Each row is a point on a landscape with many valleys, with its height.
A ball rolls from a point to the lowest of its 2 nearest points, and stops where none of them is lower. Distance is the straight distance between rows; heights are no part of it.
j123 height 294: 111	165	108	141	77	137	108	81	129	132	120	117	105	133	86	146	127	108	137	91	77	122	109	163	155	124	94	148	123
j485 height 379: 136	99	102	104	131	157	179	131	130	105	152	163	186	101	206	136	123	126	137	155	121	91	119	120	121	134	175	147	114
j721 height 482: 145	170	139	119	111	125	133	83	106	76	137	82	128	160	156	136	80	133	153	125	117	70	103	157	111	137	163	126	152
j556 height 449: 145	117	120	136	83	133	89	129	123	125	115	59	162	133	143	80	86	127	125	117	141	109	117	155	146	130	131	139	106
j133 height 289: 158	102	166	157	106	174	127	103	113	120	156	128	122	121	71	119	140	111	183	152	144	152	149	134	158	145	83	102	106
j128 height 526: 159	118	176	137	139	61	77	113	122	161	108	101	158	177	125	75	139	124	144	77	136	97	115	145	158	89	127	105	155
j742 height 299: 145	160	137	128	42	137	117	104	93	159	125	155	108	102	103	142	127	104	174	119	103	67	145	115	146	154	172	111	152
j76 height 365: 131	121	140	131	145	187	88	145	119	132	147	164	66	127	113	142	197	141	159	113	165	74	134	81	118	144	135	104	149
j768 height 273: 90	125	137	141	178	129	160	100	159	95	119	141	91	151	140	143	151	113	90	91	115	133	105	107	105	113	119	116	137
j327 height 358: 144	100	118	106	85	146	184	119	118	107	131	154	176	100	177	147	91	114	135	121	95	100	130	131	141	171	159	144	106
j369 height 698: 102	123	144	117	169	110	138	114	142	95	160	92	186	163	122	125	104	171	120	119	95	123	119	146	140	90	118	122	117
j46 height 643: 147	118	107	138	147	142	126	160	142	94	113	146	86	128	142	100	130	130	119	119	153	180	113	108	110	100	121	162	84
j928 height 377: 93	130	100	119	161	98	101	150	176	159	115	82	115	144	155	123	131	145	111	139	131	165	98	108	102	88	104	153	127
j783 height 166: 115	111	147	123	104	97	154	150	119	158	81	148	84	117	146	163	115	152	100	100	96	123	111	120	107	128	154	84	147
j378 height 823: 97	203	119	163	112	152	74	84	131	117	153	113	51	149	121	102	128	119	126	110	118	124	141	145	139	124	128	143	192
j164 height 670: 104	152	112	172	136	152	157	118	143	81	136	141	60	140	120	96	115	133	77	153	147	123	176	133	112	130	129	168	115
j396 height 192: 89	130	91	144	117	168	148	128	152	115	139	100	125	125	68	176	143	120	112	139	91	108	162	101	125	134	116	154	99
j462 height 424: 130	112	116	136	178	127	131	146	133	155	124	121	146	138	62	147	106	151	116	181	120	198	135	143	116	110	80	99	106
j652 height 723: 117	140	124	141	164	98	113	132	170	135	108	117	142	167	63	142	81	177	100	120	88	146	153	131	145	103	108	80	153
j976 height 383: 161	150	143	140	34	123	100	95	77	176	136	118	133	138	82	118	152	93	125	119	143	95	136	188	182	123	132	133	156
j60 height 264: 90	167	77	125	84	113	166	161	98	125	132	126	100	122	162	150	84	143	138	152	127	141	108	103	109	123	152	187	122
j137 height 755: 120	117	73	145	132	168	118	157	132	176	129	162	95	108	79	149	141	161	128	141	136	184	148	80	123	163	88	124	120
j9 height 259: 131	151	105	103	136	140	41	142	146	158	116	157	106	99	128	116	155	120	135	84	123	107	138	56	142	178	132	140	141
j185 height 514: 90	176	110	136	68	134	147	93	103	109	140	114	73	141	175	111	83	132	151	126	153	85	104	106	131	165	150	158	167
j715 height 359: 72	135	115	140	124	127	157	154	114	160	131	167	113	116	105	103	105	109	167	175	151	194	98	81	121	133	111	139	145
j66 height 380: 110	105	159	82	164	134	104	105	137	153	152	120	145	145	123	132	177	126	158	129	119	129	115	113	130	156	74	130	131
j470 height 469: 128	101	131	163	203	129	162	151	138	86	127	110	178	126	90	115	121	138	113	124	100	181	141	149	115	103	139	113	101
j821 height 713: 20	136	92	116	129	122	185	154	108	113	139	185	165	111	136	129	126	100	144	127	129	129	80	103	125	125	114	162	129
j917 height 484: 144	106	106	153	189	143	135	145	143	61	131	99	173	120	150	99	111	137	110	116	118	176	148	136	108	113	162	139	89
j597 height 737: 99	152	79	158	68	141	167	119	134	133	111	143	97	119	86	139	96	101	133	128	96	164	174	92	141	154	108	147	112
j551 height 308: 158	117	112	81	137	134	74	158	145	124	103	165	143	91	146	130	143	118	119	91	117	95	143	69	129	181	146	139	111
j53 height 373: 78	137	99	104	58	141	154	123	119	124	153	186	144	120	172	141	132	133	154	140	151	77	110	109	136	140	126	161	101
j303 height 372: 160	144	151	133	89	122	117	120	106	113	145	120	128	132	80	152	118	148	163	166	106	121	159	161	145	105	124	121	102
j497 height 275: 110	92	117	139	136	174	187	145	133	79	134	202	130	122	123	142	141	131	136	147	160	84	134	75	123	138	136	110	102
j72 height 450: 99	100	138	106	143	123	159	145	127	134	182	112	159	125	161	144	197	125	82	146	158	104	113	146	117	97	156	165	131
j858 height 348: 89	143	101	101	118	145	147	107	140	99	141	196	147	122	175	133	112	126	149	127	149	101	103	69	132	168	122	134	125
j155 height 195: 167	152	98	128	145	150	34	156	125	135	130	147	82	106	100	129	155	140	146	115	135	142	153	92	120	142	134	123	124
j496 height 569: 131	155	94	147	75	129	93	113	136	158	90	93	91	127	115	122	81	120	118	118	115	138	138	119	133	157	138	102	168
j911 height 462: 120	146	176	114	117	108	144	91	114	120	134	102	123	138	173	120	100	128	157	122	125	111	70	162	127	124	133	112	154
j656 height 708: 94	146	148	124	171	121	131	90	146	93	136	102	143	169	87	138	100	164	110	112	96	132	138	128	122	104	114	103	141
j571 height 684: 96	164	121	140	137	125	165	128	113	89	154	94	117	152	107	127	99	117	148	195	99	149	112	148	97	76	125	154	131
j658 height 604: 105	104	104	156	113	132	145	155	147	128	109	62	168	131	97	147	81	143	91	124	91	136	148	145	137	103	136	115	110
j459 height 515: 129	117	121	150	119	149	90	151	153	204	135	114	123	143	82	150	145	144	124	156	142	152	167	153	151	106	91	86	156
j226 height 739: 134	175	123	134	143	100	71	126	150	167	114	131	134	152	79	148	87	182	130	134	84	140	134	145	147	104	108	82	171
j574 height 327: 93	143	90	109	133	143	143	94	150	95	124	206	115	129	153	138	130	118	108	98	134	99	127	84	130	158	107	129	128
j769 height 613: 176	86	127	141	142	91	121	146	121	126	126	87	165	146	186	76	149	141	115	99	146	151	129	174	131	85	141	148	91
j550 height 528: 107	183	106	107	66	122	119	103	96	140	125	103	103	121	157	144	85	117	160	118	123	66	106	109	144	180	153	159	154
j356 height 428: 167	78	160	180	128	106	127	175	158	155	100	90	166	136	103	97	147	129	114	134	195	131	158	150	154	92	110	102	114
j216 height 728: 83	164	119	162	103	141	173	76	139	112	127	112	99	142	94	129	100	104	129	145	91	139	165	120	115	135	107	131	142
j939 height 605: 145	97	165	132	195	83	117	171	146	138	112	105	132	163	126	131	141	184	122	136	133	129	135	134	98	58	128	86	130
j764 height 712: 169	135	169	128	183	127	104	106	120	92	131	133	88	173	90	114	138	161	174	152	145	148	127	125	113	102	98	82	124
j434 height 290: 178	119	173	110	147	101	93	107	137	133	82	147	152	110	93	120	129	100	133	83	93	141	136	148	152	133	101	83	112
j843 height 193: 109	120	75	108	185	169	162	135	137	84	155	144	145	113	109	162	126	127	86	161	111	134	149	98	98	159	123	173	99
j879 height 346: 123	82	176	98	132	142	162	113	135	159	137	162	163	92	109	149	145	98	120	143	123	140	138	123	138	171	105	106	118
j840 height 340: 182	125	185	111	150	83	104	112	114	125	128	156	157	134	85	134	136	141	132	119	118	130	147	179	164	101	104	88	110
j887 height 217: 78	104	78	125	156	155	165	184	122	107	134	164	138	96	95	150	124	123	106	169	118	133	121	91	103	141	139	168	102
j983 height 134: 156	143	89	134	130	158	58	164	126	151	153	144	68	130	109	134	173	166	148	126	154	154	129	126	128	101	96	134	114
j905 height 342: 133	162	123	136	71	137	136	113	112	152	152	131	78	130	91	159	139	139	181	159	107	150	146	145	137	110	103	132	124
j311 height 506: 156	114	169	131	118	107	87	126	129	159	151	106	139	166	114	79	168	130	160	140	183	152	148	137	163	101	88	121	135
j178 height 556: 115	120	93	173	89	142	110	166	171	180	92	92	118	154	94	164	119	161	109	158	124	125	140	139	125	104	128	95	148
j353 height 418: 166	123	154	137	46	112	130	109	101	153	136	122	129	127	108	143	154	105	100	141	172	119	158	165	179	112	128	138	143
j897 height 137: 153	113	139	111	117	137	105	124	117	130	174	142	104	141	128	123	197	121	119	148	194	138	129	161	156	102	92	172	93
j172 height 624: 113	107	109	142	71	103	158	144	123	201	106	100	123	128	154	142	107	106	91	125	128	155	103	167	141	115	118	143	137
j851 height 771: 155	114	147	116	199	137	110	95	157	77	114	136	146	151	102	131	153	118	130	97	121	98	139	99	115	138	114	93	114
j432 height 691: 99	149	146	159	143	112	165	108	119	90	130	120	95	149	134	104	113	119	139	146	131	172	72	153	93	67	125	119	142
j404 height 446: 126	135	140	85	75	98	113	142	108	171	116	150	143	102	194	101	136	121	128	89	170	105	102	119	155	167	133	159	129
j992 height 205: 182	161	151	127	144	108	111	116	116	79	101	163	93	122	120	145	108	136	120	111	99	144	136	151	118	122	140	93	131
j408 height 432: 133	86	156	109	185	94	135	115	146	125	122	100	196	124	187	100	148	110	156	89	98	144	116	145	113	135	136	137	121
j156 height 393: 88	152	113	88	83	111	165	148	101	135	159	170	163	104	192	155	120	123	142	150	151	104	115	121	131	147	131	188	101
j390 height 586: 135	119	100	163	80	127	156	168	134	148	102	79	123	134	90	171	113	134	113	137	101	113	160	153	119	101	135	120	103
j335 height 513: 113	125	151	146	69	127	107	141	122	183	126	143	76	135	144	113	149	131	154	139	157	133	107	125	148	103	117	117	156
j842 height 742: 160	146	147	143	168	148	76	102	133	120	115	126	122	130	56	105	120	129	152	123	129	152	185	106	136	169	109	68	153
j227 height 551: 127	170	146	115	88	135	101	94	110	125	132	205	84	115	141	124	127	120	179	102	139	130	101	118	161	145	111	120	131
j506 height 388: 135	161	111	127	187	111	120	92	155	70	128	128	120	138	183	92	109	111	92	85	116	154	134	138	108	143	107	163	130
j971 height 252: 105	137	177	134	114	142	108	93	126	140	130	121	140	133	53	159	153	138	143	123	100	74	148	141	148	123	130	70	166
j794 height 625: 136	97	123	153	135	95	153	167	126	158	117	83	194	133	122	136	91	171	83	104	89	133	150	175	145	95	151	91	124
j458 height 509: 109	130	111	103	120	117	121	97	125	141	108	72	141	122	163	123	86	102	110	66	106	78	84	140	143	183	144	134	152
j784 height 635: 153	119	104	144	111	125	126	169	132	123	121	115	94	133	164	100	115	141	113	140	147	165	91	138	108	74	124	155	95
j609 height 402: 131	102	159	74	176	97	104	99	161	143	139	126	177	132	153	127	166	93	158	112	117	123	121	115	124	150	88	137	118
j899 height 801: 96	152	100	115	178	128	193	119	123	89	156	169	136	105	184	173	143	139	128	123	97	140	81	147	112	114	149	159	120
j725 height 525: 162	136	122	161	153	123	99	140	145	73	105	84	150	139	100	104	72	159	90	102	125	114	173	123	134	120	143	105	123
j756 height 310: 116	136	190	130	107	149	96	74	115	140	159	134	113	140	89	137	188	122	178	127	119	87	119	142	161	125	108	87	166
j849 height 416: 150	77	105	141	185	141	106	186	136	141	124	89	109	141	105	105	165	141	150	164	168	153	130	78	97	126	97	153	103
j952 height 160: 114	129	112	109	143	162	142	118	134	108	157	119	128	127	66	195	127	136	115	155	85	127	149	118	108	148	104	151	94
j640 height 316: 85	90	146	100	149	115	124	148	153	180	145	76	182	123	129	123	140	130	97	178	134	138	139	112	108	128	129	126	136
j129 height 608: 141	116	93	140	63	94	161	151	124	199	110	89	142	139	133	160	101	123	91	165	108	142	153	183	120	107	132	144	117
j655 height 381: 174	157	166	129	109	105	89	113	102	122	135	143	148	123	65	137	127	154	140	126	123	96	150	172	157	92	137	108	113
j902 height 312: 91	147	94	150	112	95	139	141	121	126	88	173	89	132	169	99	84	130	115	94	166	166	114	92	115	141	121	145	134
j213 height 636: 160	102	148	131	131	88	177	155	99	159	115	128	141	114	200	90	138	96	125	118	160	181	103	171	135	113	147	149	136
j731 height 665: 108	116	107	123	120	116	213	177	95	122	143	143	160	93	148	138	132	104	142	155	84	136	119	160	115	115	176	172	121
j469 height 191: 103	152	129	106	76	140	121	119	136	165	128	102	118	100	118	157	96	134	151	162	85	135	172	79	119	181	141	109	161
j870 height 679: 95	141	114	137	142	141	163	115	130	75	162	91	151	126	133	120	92	116	142	184	105	136	111	134	99	113	144	168	129
j12 height 243: 161	162	125	119	157	142	127	92	129	55	135	164	94	135	114	164	123	138	124	128	106	125	150	140	114	127	124	126	104
j762 height 527: 160	141	128	101	124	67	76	138	136	186	109	96	169	123	155	117	107	129	119	121	132	161	131	163	154	120	99	139	131
j444 height 229: 156	101	121	114	137	174	133	115	99	121	167	199	119	125	104	121	182	140	172	146	161	114	121	106	143	152	73	150	88
j903 height 237: 83	161	88	141	104	135	150	150	116	94	137	162	78	139	147	156	108	166	104	148	145	124	132	86	98	126	155	168	122
j379 height 472: 211	126	148	113	100	83	131	121	77	121	142	104	154	137	163	118	132	112	94	99	170	131	135	206	156	121	157	140	145
j511 height 337: 86	149	97	141	124	116	129	140	141	160	108	177	86	132	129	102	105	125	133	121	158	206	123	82	122	134	90	130	129
j755 height 445: 135	90	122	154	199	128	152	181	127	136	105	117	165	114	68	142	109	153	107	169	124	173	139	134	100	102	105	94	98
j450 height 489: 81	131	158	109	116	98	163	112	127	172	151	118	147	117	177	113	144	94	133	128	148	146	70	148	142	111	100	173	129
j882 height 539: 168	122	137	152	137	105	75	145	163	184	124	117	115	174	133	97	137	149	178	159	157	177	134	134	126	95	94	97	145
j493 height 753: 140	180	119	115	125	101	55	134	127	160	126	120	119	141	108	155	127	181	123	135	107	129	126	159	130	95	124	111	150
j534 height 400: 115	126	144	111	154	101	139	140	135	183	128	136	134	117	110	152	113	127	120	200	113	197	111	140	101	113	95	103	141
j589 height 347: 105	118	171	107	137	164	117	82	131	146	179	141	119	148	109	145	187	130	172	154	126	98	114	122	129	151	102	97	150
j957 height 431: 128	144	124	130	80	148	97	106	141	108	150	79	143	124	127	102	83	126	151	163	126	147	137	121	141	139	120	140	110
j70 height 767: 133	153	142	90	144	91	77	139	132	141	125	117	90	135	162	161	142	176	117	131	118	120	109	141	107	98	137	117	145
j59 height 301: 95	150	124	128	166	131	163	85	153	87	125	193	79	140	146	138	138	117	83	93	125	108	125	108	121	146	118	134	145
j392 height 300: 136	170	97	108	102	159	129	82	140	100	117	181	128	112	101	175	131	96	116	95	80	59	122	121	153	148	138	124	130
j569 height 242: 108	87	118	130	158	154	179	182	116	102	117	169	125	104	120	133	131	128	116	149	142	136	122	97	102	130	150	131	100
j998 height 318: 107	171	101	125	56	121	122	102	122	168	144	127	92	118	120	158	127	123	159	122	104	151	114	166	165	111	86	155	129
j269 height 802: 141	173	135	138	181	138	33	89	137	110	138	117	110	156	107	87	169	119	162	92	119	92	142	99	110	119	130	133	163
j281 height 228: 83	133	98	141	81	171	177	122	148	115	140	128	114	145	93	180	155	126	125	116	95	69	140	104	135	126	120	155	101
j719 height 522: 145	109	96	96	108	107	117	128	95	155	107	88	132	114	160	134	95	112	100	70	117	93	92	179	141	173	172	133	129
j671 height 532: 89	134	136	123	77	133	106	127	119	160	142	164	85	125	154	125	165	134	153	104	146	122	98	114	154	118	117	138	127
j667 height 470: 126	130	138	91	101	116	92	128	143	172	125	106	150	99	181	99	144	100	133	104	144	106	111	114	150	165	114	156	131
j371 height 249: 170	160	143	116	150	113	88	97	134	104	84	150	126	110	101	125	103	97	116	80	93	140	132	133	136	151	130	93	132
j99 height 505: 108	154	155	109	120	93	109	110	132	172	152	99	145	119	154	130	128	121	129	142	138	155	101	175	153	109	82	153	130
j552 height 317: 123	79	165	133	127	156	177	97	135	121	141	141	152	111	68	141	131	97	157	163	127	129	143	131	139	142	104	89	109
j728 height 493: 102	118	127	86	123	127	130	110	148	144	131	94	173	112	196	140	124	108	116	87	109	83	91	119	142	170	131	146	134
j607 height 410: 109	103	107	153	130	149	181	129	108	88	103	91	119	135	167	102	95	119	97	104	123	127	109	116	93	139	185	128	134
j310 height 657: 164	106	147	125	117	82	131	154	121	169	93	117	165	123	118	161	130	146	65	115	128	122	164	187	139	113	157	90	144
j481 height 363: 135	95	138	116	124	172	104	157	126	141	154	114	128	97	112	135	169	154	141	170	161	98	152	109	120	158	127	131	93
j732 height 487: 138	145	188	118	123	71	97	97	108	146	115	93	131	158	154	95	111	140	147	116	136	92	88	165	140	101	125	96	162
j240 height 320: 100	117	131	112	134	170	114	156	120	154	152	144	84	125	122	157	172	176	138	146	143	110	132	70	111	149	128	128	141
j251 height 309: 156	108	112	112	145	181	181	99	124	72	155	180	123	122	107	172	141	141	153	180	131	66	144	91	107	150	118	114	118
j85 height 580: 106	148	81	152	108	146	94	143	163	158	102	94	96	140	118	143	107	158	96	143	116	143	143	111	115	116	134	110	162
j220 height 352: 78	109	107	113	167	122	131	179	155	154	118	81	163	107	158	128	131	127	92	145	102	150	98	112	91	112	144	153	127
j457 height 394: 90	102	114	175	129	171	165	122	142	78	114	71	119	149	125	95	117	121	88	113	147	91	118	105	98	115	160	133	128
j301 height 262: 160	111	123	149	146	183	130	120	103	106	141	143	108	118	71	122	150	143	164	167	156	161	134	107	124	148	70	132	95
j889 height 706: 55	117	130	121	153	144	186	115	136	116	144	186	132	128	122	109	142	88	148	136	128	143	65	103	125	129	102	131	131
j898 height 417: 139	121	135	114	123	150	124	119	136	116	143	121	133	110	134	85	93	112	162	175	150	174	127	93	123	142	117	142	101
j243 height 190: 143	102	137	108	128	153	130	117	114	151	170	191	117	133	109	125	217	111	152	131	187	136	126	122	164	153	71	159	109
j252 height 227: 105	129	134	141	135	113	139	137	148	131	75	147	67	136	128	138	125	139	94	79	116	142	114	98	115	117	132	91	152
j315 height 689: 110	115	144	119	176	118	142	104	142	105	164	82	222	140	163	112	110	146	131	103	94	117	111	159	141	123	140	127	118
j113 height 598: 180	87	154	160	145	134	145	154	120	80	129	112	147	134	171	94	148	134	124	108	162	123	135	176	134	93	152	130	80
j864 height 278: 91	115	144	101	152	127	114	132	146	154	140	80	175	128	104	150	113	162	111	176	103	127	147	94	110	150	139	101	133
j292 height 444: 140	117	160	122	146	103	150	103	130	109	119	119	140	127	184	113	118	114	136	91	111	143	90	152	120	136	131	110	135
j350 height 67: 158	125	115	152	101	151	82	161	125	147	156	116	78	126	104	138	180	158	131	140	165	127	143	164	158	87	107	148	104
j856 height 238: 97	138	136	108	107	142	98	131	146	154	143	87	139	114	97	164	117	160	138	182	95	121	162	97	123	151	140	113	147
j438 height 397: 116	100	96	131	169	124	84	158	164	159	119	86	108	162	121	107	155	141	143	143	149	164	119	87	101	97	96	153	113
j17 height 626: 161	97	114	145	114	104	138	171	106	147	108	110	122	116	195	91	116	125	122	114	154	175	92	156	119	100	155	145	109
j654 height 659: 105	148	100	175	143	148	181	129	124	78	130	195	68	128	90	128	111	117	99	135	141	154	149	112	112	120	115	156	100
j20 height 498: 199	135	143	114	110	72	94	129	101	151	126	107	189	122	148	112	126	121	87	90	142	149	141	201	168	118	126	150	131
j342 height 396: 154	98	120	96	163	146	153	148	128	95	147	150	156	109	193	137	156	141	125	129	133	99	122	134	108	128	164	144	95
j141 height 656: 88	122	111	131	88	93	231	170	70	138	144	163	175	96	154	117	125	76	137	144	134	152	117	171	142	123	160	178	133
j416 height 780: 147	140	154	75	170	101	80	137	139	126	131	136	95	132	172	139	175	158	138	126	132	95	108	98	90	136	145	145	129
j159 height 180: 124	129	169	116	123	134	133	102	128	105	117	120	132	128	97	181	136	143	126	137	82	70	147	133	121	141	164	83	149
j850 height 371: 111	98	160	89	139	117	182	129	121	164	146	181	175	84	155	145	130	90	121	132	116	153	120	132	139	164	127	134	105
j370 height 474: 185	87	167	146	137	111	84	142	144	140	126	107	154	140	104	82	167	132	157	120	179	125	171	140	157	102	98	115	105
j360 height 651: 131	125	108	156	161	151	166	129	139	57	127	190	96	135	134	99	123	110	111	116	162	164	118	112	121	122	111	153	88
j918 height 339: 108	154	98	139	127	103	121	122	152	125	92	110	84	144	178	79	85	112	101	100	155	151	117	90	107	152	118	147	155
j941 height 473: 70	109	148	119	125	108	188	135	121	158	158	131	142	119	149	134	172	94	92	144	151	138	90	144	132	94	129	174	144
j279 height 276: 80	139	99	114	148	143	136	157	121	110	137	170	75	134	122	160	148	172	101	139	145	118	133	55	87	135	141	130	132
j494 height 765: 135	100	85	128	142	164	109	171	125	207	132	138	124	117	88	140	151	151	136	185	138	193	148	105	115	153	66	129	126
j966 height 806: 108	136	67	133	176	147	188	135	136	63	133	174	135	116	183	148	125	133	93	110	92	137	127	131	101	130	172	163	117
j21 height 426: 114	106	130	141	145	125	181	126	121	109	104	133	135	131	205	83	109	93	140	78	136	142	79	117	110	142	154	132	134
j753 height 797: 108	159	131	85	191	129	156	110	139	100	153	137	140	104	190	173	116	138	131	143	109	140	94	124	100	144	137	150	129
j239 height 781: 153	96	121	106	204	138	142	107	175	72	108	131	158	131	146	128	132	109	111	106	107	111	160	97	99	170	142	104	124
j79 height 567: 178	132	148	118	123	144	92	105	131	98	120	166	96	128	127	104	149	114	169	111	142	126	114	117	153	126	114	123	111
j845 height 251: 107	144	125	125	48	146	121	118	109	166	120	159	100	101	106	146	112	121	164	115	110	114	158	85	150	170	149	102	168
j41 height 704: 177	101	159	111	92	140	139	148	119	136	125	167	143	90	113	162	161	110	98	121	142	78	168	142	162	156	151	118	110
j343 height 500: 150	125	102	148	176	129	126	134	154	72	117	77	158	133	159	97	88	153	77	87	107	148	165	149	109	127	162	131	119
j540 height 382: 156	64	170	139	144	92	154	167	138	162	101	105	157	130	138	102	163	106	104	139	171	148	149	128	122	103	132	120	129
j302 height 582: 151	185	111	136	89	94	94	121	93	140	127	72	124	161	118	124	47	157	153	144	104	114	120	171	141	99	137	129	144
j35 height 288: 89	160	78	131	92	94	151	169	92	131	97	155	114	122	186	125	66	147	128	97	165	153	95	106	112	145	145	156	113
j602 height 575: 134	116	145	137	174	99	87	164	162	170	120	108	146	195	124	111	122	196	137	164	144	139	137	134	114	77	116	91	148
j599 height 680: 97	112	151	125	158	126	181	107	114	118	170	90	218	131	173	95	141	106	135	142	122	135	101	185	136	110	152	149	136
j527 height 756: 148	152	146	138	190	164	83	80	136	89	126	138	137	134	48	133	140	128	120	109	115	107	173	108	131	169	111	80	145
j184 height 727: 166	130	160	142	175	135	67	127	130	138	121	123	100	148	74	108	140	167	171	136	131	149	162	106	124	123	105	68	147
j603 height 471: 159	106	118	147	74	133	78	137	122	162	111	70	152	134	113	74	128	109	114	85	158	89	125	165	171	124	134	128	117
j318 height 389: 152	87	125	137	164	165	95	162	137	123	147	82	132	124	106	121	152	163	139	165	162	109	144	87	109	145	121	124	92
j11 height 378: 173	138	158	164	99	134	61	117	126	157	85	126	115	118	89	88	139	108	159	99	131	124	134	130	153	124	136	77	152
j471 height 673: 99	117	134	120	147	137	182	125	112	104	159	110	194	110	153	119	122	94	150	173	96	146	104	170	119	115	164	165	127
j767 height 583: 169	109	143	153	127	153	108	132	145	69	120	112	110	142	129	95	150	131	150	109	164	104	115	134	136	102	128	118	86
j498 height 814: 130	188	136	148	148	154	53	91	126	102	155	118	75	153	118	94	148	131	150	103	135	121	137	126	126	113	121	124	173
j960 height 279: 133	90	154	125	127	122	160	186	110	150	115	170	117	103	135	145	133	138	118	172	154	148	141	110	104	123	150	115	114
j573 height 552: 141	164	77	144	89	136	72	110	105	142	87	120	100	111	114	102	85	106	94	78	121	105	128	116	134	171	166	136	155
j979 height 332: 157	104	165	142	111	123	92	119	156	165	75	127	128	124	88	110	136	92	143	94	109	151	135	123	156	130	92	78	130
j605 height 448: 174	104	131	135	67	102	179	125	83	127	134	125	148	136	147	141	146	111	83	122	166	151	141	187	150	106	155	144	135
j258 height 702: 134	143	160	142	172	117	128	113	135	99	125	131	66	164	120	114	137	154	149	154	146	165	106	123	102	80	113	87	139
j826 height 390: 106	109	151	95	154	113	173	154	119	156	139	144	179	66	176	117	108	93	145	155	123	159	113	120	122	170	149	146	132
j647 height 419: 106	142	139	93	86	84	157	142	87	168	133	164	140	103	209	154	128	134	123	114	164	111	105	144	149	149	132	172	134
j189 height 718: 86	165	134	142	135	127	125	72	147	94	147	103	120	152	74	136	107	134	113	137	101	126	172	130	124	138	107	116	151
j424 height 268: 108	168	89	116	69	141	138	91	132	106	127	139	114	131	98	176	135	103	126	86	76	80	115	135	148	137	112	156	118
j175 height 430: 149	154	132	143	110	130	38	144	133	212	97	133	114	111	112	118	158	126	153	111	127	139	127	132	134	120	142	83	178
j451 height 335: 163	132	105	106	87	142	152	109	111	88	119	172	148	107	144	153	96	97	138	106	91	67	135	126	138	159	162	122	115
j376 height 499: 137	178	108	136	95	142	169	65	112	68	143	115	96	152	174	115	76	109	133	137	120	73	125	134	118	152	148	166	156
j621 height 94: 122	115	150	121	97	118	181	136	109	136	105	137	113	119	130	194	123	138	105	121	82	106	131	140	99	135	163	94	146
j876 height 330: 158	88	173	129	117	113	159	157	118	159	131	154	131	107	119	130	174	111	100	153	196	151	158	116	135	124	128	118	120
j19 height 565: 173	193	103	151	110	118	71	100	103	97	107	95	120	156	93	103	58	146	125	115	112	96	144	158	130	114	167	126	140
j334 height 685: 172	94	149	123	118	109	147	155	116	128	122	144	168	94	118	174	164	129	62	116	133	114	180	174	153	134	154	117	112
j48 height 364: 116	127	109	128	178	113	118	125	179	108	98	113	91	138	162	91	115	114	94	91	129	146	153	83	107	153	119	162	129
j981 height 745: 115	128	90	154	87	165	133	150	134	137	124	156	97	106	91	145	111	127	145	154	133	165	170	79	129	149	127	129	113
j880 height 370: 109	105	122	168	118	171	189	93	144	67	121	85	155	147	119	124	106	104	120	106	101	78	133	140	131	126	144	105	131
j926 height 376: 103	140	135	106	154	124	146	139	125	167	126	144	106	115	116	125	105	124	156	201	131	200	101	76	96	142	115	117	152
j718 height 646: 125	116	120	135	116	99	208	153	73	149	136	158	153	120	202	100	157	94	117	110	160	165	97	171	152	130	165	170	135
j295 height 785: 165	142	145	116	188	115	56	110	154	84	108	123	144	159	102	102	148	139	152	96	118	73	137	100	133	123	135	112	137
j785 height 791: 129	160	116	83	180	110	113	130	148	103	132	154	106	111	184	157	127	138	113	111	116	119	103	97	105	151	131	156	128
j314 height 537: 170	127	81	123	86	136	94	130	98	111	87	123	109	109	135	116	82	101	99	76	129	92	108	139	131	167	177	137	124
j808 height 699: 88	106	150	133	181	124	171	138	128	95	139	140	123	131	132	97	146	78	150	161	125	155	68	128	102	89	124	132	148
j707 height 404: 106	110	148	106	135	126	146	138	124	151	144	113	172	83	149	90	93	86	161	193	144	176	105	106	126	152	114	150	112
j777 height 792: 152	130	120	120	155	142	135	93	151	57	124	121	140	135	182	130	112	117	97	103	98	83	137	129	102	152	174	110	144
j180 height 547: 179	151	115	156	128	120	74	128	116	90	89	98	153	134	83	107	64	137	95	97	115	102	152	146	135	133	171	110	126
j584 height 425: 144	85	141	107	170	143	164	159	127	117	167	136	155	128	149	154	204	140	99	148	172	90	134	134	117	111	139	148	105
j770 height 477: 127	133	124	165	74	153	83	147	150	210	121	130	103	138	118	131	137	118	157	129	136	150	146	145	154	127	106	84	179
j78 height 630: 141	90	188	128	184	102	126	155	131	124	131	123	129	159	120	150	175	177	115	113	132	103	133	146	103	86	142	90	127
j901 height 338: 171	149	114	143	39	134	110	112	72	159	112	138	114	117	82	135	127	94	152	109	105	69	133	150	152	130	169	132	134
j699 height 345: 104	102	167	153	110	160	161	107	141	90	137	104	145	141	105	126	130	125	153	154	121	95	125	134	129	111	128	109	110

For each start below, name the point where the ball stops.
j899 | j471
j438 | j469
j609 | j621
j79 | j992
j939 | j952
j941 | j424
j534 | j903
j302 | j903
j506 | j903
